Each row is a point on a landscape with many peaks, with its height.
From any point a climber steps to the highest of the 6 points nearest to it. It stops when none of these is higher. Distance is the straight distance between rows; heights are no part of it.
Vuvan: [-6 -3 -3 -3 15 -20 4 4 -6 -12 -11 10 0 -14 -15 -2 -6 -21 14 -12]  h=571
nogo: [-12 -3 -5 -5 11 -9 8 9 8 -5 -15 6 4 -5 -4 0 5 -9 10 -9]  h=416
Bome: [-5 0 -3 -12 11 2 4 16 13 3 -18 10 1 0 2 -10 20 10 18 -5]  h=377
Gedit: [-15 -5 0 12 -5 -6 4 -4 3 5 -8 2 13 -2 3 2 10 -6 -4 -6]  h=512
dadan: [5 20 -2 -3 -8 23 -6 16 9 10 -2 -2 2 8 8 1 15 26 -12 3]  h=593
gases: [8 18 -8 -13 22 -7 9 2 -11 -16 -6 8 -15 -27 -19 -6 -4 -17 21 -8]  h=543
gazi: [-16 -4 -2 3 4 -14 1 5 6 2 -3 4 11 -2 -5 -4 5 -14 0 -12]  h=475
lus: [3 25 10 -8 -14 20 5 19 -13 14 -3 -7 7 11 8 6 -8 23 -3 12]  h=613
muz: [12 3 0 -22 8 10 -14 22 23 9 -19 1 1 11 4 -12 18 29 -10 0]  h=507
semab: [-1 18 -5 9 -16 12 14 7 -4 11 -4 -10 18 7 10 5 3 11 -13 -1]  h=538
vin: [-12 -5 -2 3 -4 -7 6 5 12 1 -3 3 14 -3 3 3 5 -4 -7 -11]  h=523
Vapo: [-4 -10 0 14 -20 1 2 -29 1 4 17 -22 5 8 12 9 2 -4 -5 4]  h=445
mus: [-4 -13 6 15 -24 2 3 -32 -4 7 18 -19 9 9 17 18 -5 2 -7 5]  h=442
Seso: [-7 9 -2 4 -4 3 8 12 7 7 -9 3 10 3 8 0 12 6 -7 -6]  h=612
Teso: [-16 -18 5 16 -6 -11 -6 -15 4 -1 13 -4 3 -1 -3 -2 1 -16 -5 1]  h=52
kuzif: [-4 13 -2 2 -11 21 9 18 1 12 -3 -6 9 -1 4 2 13 16 -13 0]  h=615
gerup: [-20 -26 15 12 -11 14 8 -35 5 -6 26 -4 -10 0 4 3 2 -11 -13 6]  h=389
ridef: [14 -1 3 7 17 -25 -1 -18 -15 -20 7 3 -23 -20 -11 -2 -24 -27 -1 -5]  h=250
vik: [-10 -26 -1 8 3 -22 -8 -18 0 -12 16 4 -10 -6 -3 -2 -13 -20 3 -1]  h=350
Mar: [-2 -9 5 7 -21 9 9 -36 -12 5 25 -24 7 2 16 16 -1 -1 -6 17]  h=393
sige: [14 25 6 -16 -6 32 -10 24 3 15 -2 -9 6 16 8 1 7 30 -10 15]  h=468
fataz: [-7 -19 -1 22 -17 -5 0 -27 4 5 19 -13 2 4 10 7 8 -11 -14 1]  h=436
reni: [-11 -19 -1 10 6 -22 -8 -13 -2 -9 5 9 -5 -3 -7 -5 -9 -22 4 -3]  h=511
tif: [8 27 4 -16 -12 33 -20 22 -5 21 0 -16 4 16 -1 -1 -1 35 -6 23]  h=371
nimo: [-13 -13 -4 10 -2 -14 1 -4 4 -1 3 5 6 -1 -1 -3 3 -11 1 -3]  h=564
bobit: [-8 5 -6 -5 20 -12 5 6 -9 -16 -8 8 -4 -15 -17 -5 -7 -17 18 -8]  h=627
sis: [4 18 1 10 -19 3 8 -1 -13 16 7 -19 21 8 20 10 -16 14 -5 13]  h=244
guna: [-1 9 -1 11 -17 8 14 3 -1 14 -2 -7 13 5 6 8 5 7 -11 -3]  h=516
lis: [4 29 12 -2 -21 20 3 15 -23 18 0 -16 9 16 16 6 -15 25 1 15]  h=567
tumez: [7 -23 0 11 13 -24 -11 -17 -11 -24 14 8 -30 -11 -7 -6 -26 -24 5 0]  h=405
dav: [11 -14 0 7 17 -29 -5 -18 -10 -18 9 9 -19 -18 -11 -2 -25 -24 7 -7]  h=347
goza: [0 8 -1 -1 -5 12 8 19 13 10 -5 6 9 5 7 2 16 13 -6 -5]  h=651
pozo: [15 0 -7 -25 19 0 -11 20 13 -3 -22 12 -10 5 -6 -18 11 14 19 -9]  h=528
diled: [13 7 -7 -16 2 21 -9 23 22 8 -12 2 -4 11 3 -11 18 28 -8 -2]  h=448
Nif: [21 2 1 6 23 -27 -2 -22 -16 -20 8 12 -21 -23 -14 -5 -24 -26 -5 -10]  h=177
lufu: [3 14 -2 8 -20 8 7 2 -8 20 2 -16 22 9 10 11 -2 12 -10 6]  h=519
kibul: [22 -1 -11 -27 28 -6 -17 19 4 1 -30 7 -12 2 -12 -22 8 18 24 -8]  h=429
tek: [-7 -9 12 12 -22 9 10 -38 -5 -1 35 -16 -6 1 12 16 -1 -3 -6 10]  h=275
megit: [-3 5 2 11 -19 3 8 -5 -1 13 -5 -11 15 5 10 11 4 9 -14 2]  h=498
nim: [-10 -8 -5 2 10 -19 1 1 0 -10 -12 4 2 -5 -12 0 -6 -22 14 -4]  h=532
mazu: [-13 -23 -1 11 0 -16 -10 -16 8 -1 4 2 5 0 0 -1 1 -11 -4 -5]  h=361
gof: [8 6 -11 -16 16 -10 6 5 -14 -15 -11 12 -10 -16 -14 -4 -5 -21 22 -3]  h=530
kof: [-10 -14 -2 12 -5 -13 3 -12 4 1 3 -6 12 3 2 0 3 -7 -6 -1]  h=460
doz: [16 5 -7 -24 19 0 1 13 4 -9 -17 13 -10 -11 -16 -15 9 5 23 -9]  h=462
Kabu: [26 2 -14 -29 22 -2 -10 13 1 -8 -21 13 -11 -10 -11 -20 4 13 24 -4]  h=435
bunog: [-3 5 -3 -9 14 -10 5 10 -3 -9 -13 10 0 -11 -12 -4 0 -16 18 -9]  h=513
peb: [11 12 -5 -5 22 -19 0 -10 -16 -21 -5 8 -15 -19 -16 -3 -14 -27 5 -10]  h=515
nemes: [10 1 -6 -19 13 12 -4 25 16 2 -18 12 -3 5 -1 -10 18 16 11 -4]  h=418
Vom: [-13 -1 0 3 1 -3 8 6 8 6 -7 11 11 1 3 0 10 -3 -2 -8]  h=520
nom: [-6 3 2 11 -13 -1 9 1 3 11 -3 -10 16 3 4 8 5 1 -11 -2]  h=517
duruv: [-12 -23 6 15 -11 -7 -4 -26 5 2 15 -7 3 4 6 3 4 -10 -4 -4]  h=570
sesof: [-7 -17 -1 1 12 -21 -6 -3 -4 -13 -1 4 -9 -6 -12 0 -12 -23 11 -10]  h=526
zuba: [19 12 -1 1 20 -25 3 -17 -19 -17 3 7 -17 -24 -13 -2 -21 -30 -5 -7]  h=279
vavo: [-16 -23 7 16 -17 1 0 -33 8 0 19 -8 0 2 5 4 2 -7 -9 -2]  h=433
basi: [0 17 4 7 -18 12 11 10 -13 14 0 -13 22 10 10 10 0 19 -12 4]  h=560
zabib: [-14 -25 1 10 2 -17 -9 -18 3 -6 8 4 -5 -2 -2 -4 -7 -25 5 -5]  h=288
lik: [-1 -16 1 8 15 -24 -5 -15 -4 -18 4 3 -15 -5 -12 -4 -18 -27 8 -5]  h=500
radok: [2 12 -6 -7 -2 15 1 21 14 14 -9 6 3 4 6 -8 18 18 -5 -4]  h=638
Fige: [-11 0 -3 -3 7 -1 7 16 12 0 -12 12 5 -3 -3 -5 12 -1 9 -6]  h=550
Mebi: [6 23 1 -2 -15 22 0 21 1 8 -4 -5 8 5 6 6 4 21 -11 3]  h=559
dasa: [17 3 -8 -26 20 5 -19 22 19 0 -22 7 -2 7 -3 -17 10 15 7 0]  h=412
Meduk: [6 27 6 3 -17 17 13 18 -9 15 2 -12 14 13 13 10 -4 16 -5 9]  h=579
zovom: [-14 -16 13 14 -24 12 19 -42 -3 -3 33 -11 -6 5 15 14 -7 -7 -13 14]  h=264
Tona: [1 -4 -1 19 -21 -3 5 -23 -3 10 13 -20 10 10 16 12 1 2 -7 1]  h=450
Rofom: [-18 -34 7 14 3 -4 -7 -25 5 -19 22 9 -14 -8 -4 1 -10 -23 2 2]  h=427
valok: [-1 28 5 -3 -10 32 3 18 -7 13 3 -11 6 15 2 6 -1 28 -12 16]  h=542
mafov: [-19 -40 8 15 0 0 0 -30 7 -13 28 5 -16 4 -3 1 -2 -20 -6 4]  h=404
kitiv: [8 29 8 -13 -9 32 1 21 -3 12 1 -6 6 16 6 2 3 25 -10 12]  h=534
rumu: [-8 8 4 6 -16 4 4 1 5 8 0 -6 18 3 3 6 11 5 -14 1]  h=547
tota: [11 -13 -1 8 17 -25 -8 -20 -9 -26 7 7 -25 -15 -12 2 -24 -26 2 -5]  h=432
Roke: [-5 -3 -2 16 -17 -3 7 -17 -1 10 2 -15 13 9 11 9 4 2 -12 3]  h=469
rana: [1 14 -4 -4 19 -17 0 -3 -18 -19 -7 10 -12 -30 -20 -5 -12 -25 9 -5]  h=605
kur: [1 13 -1 -7 -4 22 2 20 12 12 -3 2 6 8 4 0 15 17 -12 1]  h=632
kis: [-12 -8 -6 3 6 -10 5 4 6 -3 -9 12 2 -2 -6 1 1 -14 3 -9]  h=501
rusis: [4 22 1 5 -18 9 9 9 -17 19 7 -16 13 13 10 9 -11 20 -1 11]  h=490
beb: [7 -1 -2 6 16 -24 -1 -14 -11 -18 3 5 -14 -23 -15 1 -22 -24 4 -4]  h=182
Neme: [-8 -3 -9 -15 14 -3 5 14 8 -9 -15 14 -5 -6 -8 -5 9 -5 16 -7]  h=293
Zuso: [3 5 -10 -16 13 -3 7 11 2 -8 -17 9 -11 -9 -12 -9 7 -4 27 -5]  h=299
dig: [-3 6 -4 -6 -3 13 5 20 12 10 -7 6 8 1 8 3 14 10 -6 -6]  h=644
Redor: [-9 -33 7 14 3 -13 -6 -23 2 -13 14 5 -10 1 -2 -4 -3 -16 1 1]  h=580
lil: [5 28 14 -9 -7 30 -2 21 -20 18 -2 -11 8 16 6 9 -13 29 1 23]  h=614
zugeg: [0 -4 -9 -13 12 5 0 22 11 -2 -17 15 -3 2 2 -12 15 5 16 -4]  h=292
navum: [-2 15 3 2 -12 13 10 15 0 8 -5 -7 16 6 4 9 7 17 -10 5]  h=574
zuv: [8 16 -1 -8 -7 27 -9 20 11 14 -5 0 6 7 1 1 11 26 -11 8]  h=533
pab: [3 1 -2 -2 17 -22 -4 -6 -12 -12 -13 8 -9 -20 -17 -3 -21 -24 9 -6]  h=510
gal: [9 32 10 -9 -10 30 -7 22 -11 14 1 -11 6 21 6 4 -3 32 -6 25]  h=461
Meto: [-16 -22 9 18 -21 6 2 -34 1 -2 29 -9 -2 8 11 13 2 -9 -12 7]  h=378
ledig: [12 2 -5 -22 14 2 -10 22 19 5 -15 10 -5 12 1 -20 14 21 9 0]  h=441
funub: [16 23 4 -13 -5 28 -17 21 6 14 -1 -7 -1 16 4 0 8 33 -17 8]  h=434
vuta: [10 3 -12 -22 19 3 -4 21 7 -7 -19 11 -4 -4 -6 -13 9 11 21 -5]  h=584
vogi: [16 7 -11 -24 18 -1 6 9 -6 -14 -13 14 -9 -15 -15 -9 3 -3 28 -2]  h=465
pati: [28 -3 4 9 22 -20 -7 -27 -17 -22 17 4 -32 -23 -7 -1 -27 -28 -6 -6]  h=356
madob: [3 3 -3 -14 7 13 -8 23 18 3 -11 8 4 7 5 -9 17 19 -3 -5]  h=645
pup: [-6 4 -1 2 0 8 5 18 11 6 -9 11 7 0 2 2 17 6 2 -10]  h=630
Robon: [2 -4 -2 -17 12 0 5 19 5 -9 -17 13 1 -9 -8 -8 9 0 20 -4]  h=223
zuvat: [4 6 -5 -17 4 20 -7 21 20 7 -13 3 1 8 5 -8 16 19 -6 3]  h=631
sen: [-1 -8 -1 1 13 -24 -2 -7 -9 -14 -1 8 -9 -15 -11 -2 -11 -31 9 -6]  h=572
fike: [15 -5 -7 -26 17 3 -10 21 13 1 -20 12 -5 4 -4 -14 11 20 19 -6]  h=619
pib: [-8 -8 -3 12 -12 -11 1 -14 3 14 2 -5 16 -2 10 8 8 -1 -10 -5]  h=447
bal: [12 23 2 -13 -1 26 -17 24 19 14 -3 0 4 13 10 -6 13 28 -16 9]  h=336
sotu: [1 -22 3 12 10 -24 -5 -15 -8 -20 16 10 -21 -8 -9 -7 -22 -20 6 5]  h=446
Kag: [-13 -25 3 11 2 -21 -9 -20 -1 -18 11 4 -14 -6 -8 -4 -12 -17 5 0]  h=415
Vima: [4 28 17 -17 -2 29 -12 23 -24 17 4 -11 5 16 15 9 -14 32 9 30]  h=488
ral: [-14 -11 1 9 7 -19 -3 -1 0 -6 0 4 6 -4 -14 4 -6 -21 1 -10]  h=509
lek: [22 -11 2 6 14 -19 -5 -25 -12 -27 18 10 -36 -16 -15 -2 -26 -22 -4 -2]  h=390
Ravun: [-1 5 -6 13 -22 -2 13 -11 -10 13 2 -16 18 7 13 14 4 11 -15 3]  h=417
puvas: [-19 -30 11 12 -5 4 2 -28 3 -8 20 -3 -10 3 -1 1 11 -18 -8 0]  h=382
Luvub: [7 3 3 14 -26 -2 5 -15 -18 16 9 -25 16 13 17 18 -10 12 -3 6]  h=387
lavo: [-13 -30 7 15 -7 -5 -8 -21 7 -2 18 -6 0 5 0 3 2 -17 -5 -5]  h=190
nesus: [3 17 4 2 -15 13 11 13 -6 13 -2 -7 14 5 11 10 1 17 -11 4]  h=558
rig: [-11 -16 -1 15 -15 -11 3 -21 6 9 5 -8 7 5 1 3 2 -7 -10 -2]  h=374

Where does a climber stop that starts at each point below?
Tona -> goza
Luvub -> lil
Ravun -> lil

Call two points neighbours if one is among the 6 nearest of the other. Go from one point of each pair to the other, from neighbour to neighbour, staying as high as possible. Name the lowest point that can't be avoided.
sen, lil -> ral
lil, madob -> navum
bobit, sen -> Vuvan
goza, nimo -> vin
